Points on a hilly landscape, in no order, each with its height.
A ball rolls from a point to the lowest of its 6 nearest points, and stops where none of them is lower. Distance is the straight distance between rows; heights are no part of it.
k_150: [ 11  -9  27  -2 -67 -32   6  34  -3]  height 388
k_722: [ -3  32  -8   2   9   0 -20  26 -60]  height 858
k_666: [ 23   5  14   4 -51 -25 -17  47 -65]  height 587
k_777: [ 14  -5  19 -11 -69 -34   5  43 -29]  height 438
k_440: [ -2 -22  27   9 -40 -19  -7  17  29]  height 309
k_84: [ -8  -2 -20   9  13   1  27 -31  27]  height 255
k_125: [ 13 -18  34  -6  -6  11 -30  39 -47]  height 595
k_804: [  1 -20  33 -37  32  33 -32  23  -8]  height 83
k_750: [ -5  -1 -11 -10  58  36   1  31 -70]  height 270
k_152: [ -1  16  -4 -19  44  30  -4  23 -55]  height 315
k_891: [ -2   2  10 -31  43  43  20   7  26]  height 312
k_156: [ 22 -13 -37  -8  -8 -10  21 -71  29]  height 182
k_178: [ -4 -19   9  31 -55 -43  -7  -9  19]  height 259
k_598: [ 25  -4  -2  18  41  50  46 -27  40]  height 418
k_423: [ -6   5  12  35 -59 -46  -2   5   1]  height 158
k_977: [-15  23  -3 -16  22  19   9  11   4]  height 495
k_841: [ -5 -58  -1 -24  45  13   3 -19  75]  height 679
k_835: [ 14   3  24  -1 -32 -11 -21  39 -35]  height 675
k_933: [  8  18   0 -29  48  46  18  17 -21]  height 303
k_952: [  5 -34 -27 -12   3 -11   0 -61  45]  height 375
k_229: [ -8  30  -3  -8  16  13 -13  22 -26]  height 619
k_223: [ 20 -26  28  -4 -32 -12  -9  50 -65]  height 794
k_383: [ -7 -13 -23  18 -36 -38 -14 -57  20]  height 183
k_991: [-20  18  -7  -2  11   5  14   1  10]  height 389
k_48: [-13  -3  -5  27 -27 -30  -8 -21  17]  height 209
k_772: [ -1 -42  -3 -17  43  26  26 -26  61]  height 610
k_541: [ -8 -42  17  -3  -5  -9 -16  -7  56]  height 185
k_479: [-10   9  -4  -2  24  17  27 -10  24]  height 382
k_655: [-20  33 -13  36 -32 -40  -4   0  -8]  height 229
k_203: [ -4  19  13  18 -37 -25 -17  23  -9]  height 363
k_834: [ -8 -39  23  -2  43  27 -27  44 -65]  height 272
k_300: [ 26 -56   3   8 -64 -49 -10 -30  40]  height 443
k_280: [ 15  39  -5  -6  40  41  31  13 -25]  height 395
k_273: [-24  -3  -5   6   0 -12   2 -13  25]  height 346
k_42: [ -7   6   4 -38  38  38  -4  15   0]  height 304
k_566: [  9  32 -18  -9  36  28   8  23 -52]  height 435
k_30: [ 17 -15 -19  12 -53 -47 -28 -64  28]  height 235
k_765: [ 7 24 -2 10 32 35 47 -4 12]  height 467
k_476: [-17  21   7   2  -4  -5 -11   8  -1]  height 424
k_845: [ -2  -6   7  -1  28  17 -30  32 -66]  height 460
k_537: [-15 -17  13  -9   8   5 -15   4  39]  height 374
k_840: [ 19 -38 -10 -10  45  39  35 -39  60]  height 585
k_230: [  0  -6  -6  -8  37  36  38 -12  37]  height 444
k_158: [  6   4 -37   6 -17 -24  11 -73  13]  height 156
k_731: [ -2 -23 -17  -4  17   7  18 -48  44]  height 400
k_881: [-14  52 -17  14  -5 -15   1  18 -23]  height 426
k_132: [ -5  -6   7 -31  50  37 -16  23 -34]  height 187
k_543: [  2 -31  24  11 -58 -34   0  13  27]  height 369
k_728: [ -2  39  -6  13 -14 -13 -22  30 -48]  height 774
k_987: [ -3 -42 -13  -5   8 -11  -9 -44  53]  height 532
k_243: [ -3  24   8   3  -4 -10 -21  21 -22]  height 708
k_310: [  2 -28  31 -19  32  30 -34  34 -42]  height 192
k_483: [  6 -34  22  12 -78 -51  14  11  19]  height 383
k_710: [ -1 -35  -2  11 -19 -29 -16 -38  44]  height 333
k_647: [-12   0 -25  26 -30 -43  -1 -51   8]  height 164
k_380: [  0  39 -10  -2  21  24  33   8  -2]  height 381
k_886: [ 35 -20 -20   6  20  35  42 -61  39]  height 431
k_466: [-13  21 -26  20  -6 -16  26 -31   3]  height 184
k_506: [-19 -29  12 -11  17   6 -13  -8  54]  height 355
k_114: [ 14  18  17  17 -65 -33  -8  39 -37]  height 492
k_787: [  5  -7 -11   5  22  21  45 -36  33]  height 338
k_662: [ -5  10   5 -24  30  21 -14  15 -22]  height 364
k_696: [  3   8  -5 -25  59  48   6  21 -52]  height 241
k_583: [ -9 -33  18  10 -21 -18 -17  -7  40]  height 321
k_850: [ -3  47 -25  10  10  -4 -15  29 -64]  height 819
k_789: [  3  -9  34   1 -29  -8 -19  27  13]  height 105
k_193: [-10  41 -16   1  14   3   6  13 -22]  height 499
k_375: [-15  -5   6 -18  30  20  12   0  35]  height 245
k_475: [-10 -16  20 -41  34  34 -19  11  38]  height 191
k_65: [ 13   8 -43  -5 -39 -39  -1 -81  17]  height 150
k_909: [ -2  51  -5  34 -43 -36 -19  32 -51]  height 652
k_979: [ 12  21  14  17 -33 -19 -22  42 -58]  height 700
k_606: [ -9  -3  21 -21  13  13 -24  19  11]  height 324
k_964: [  3  32   9  23 -39 -29 -18  40 -53]  height 590
k_525: [-15   0  10  13 -14 -16 -17   5  14]  height 110
k_9: [-11 -14 -22   9 -17 -29  -3 -49  25]  height 190
k_326: [ -7  57 -18  24 -18 -20 -19  27 -54]  height 615
k_521: [  5  27   1 -20  41  40  30  10 -10]  height 371
k_289: [-15  37 -18  11   9  -3  30  -3  -2]  height 248
k_923: [ 38 -25  -9  11  40  50  36 -55  55]  height 512

For each start below, name the point where the ball stops.
k_300 -> k_65
k_909 -> k_789
k_326 -> k_65
k_710 -> k_65
k_923 -> k_65
k_48 -> k_789
k_964 -> k_789
k_273 -> k_789
k_845 -> k_804
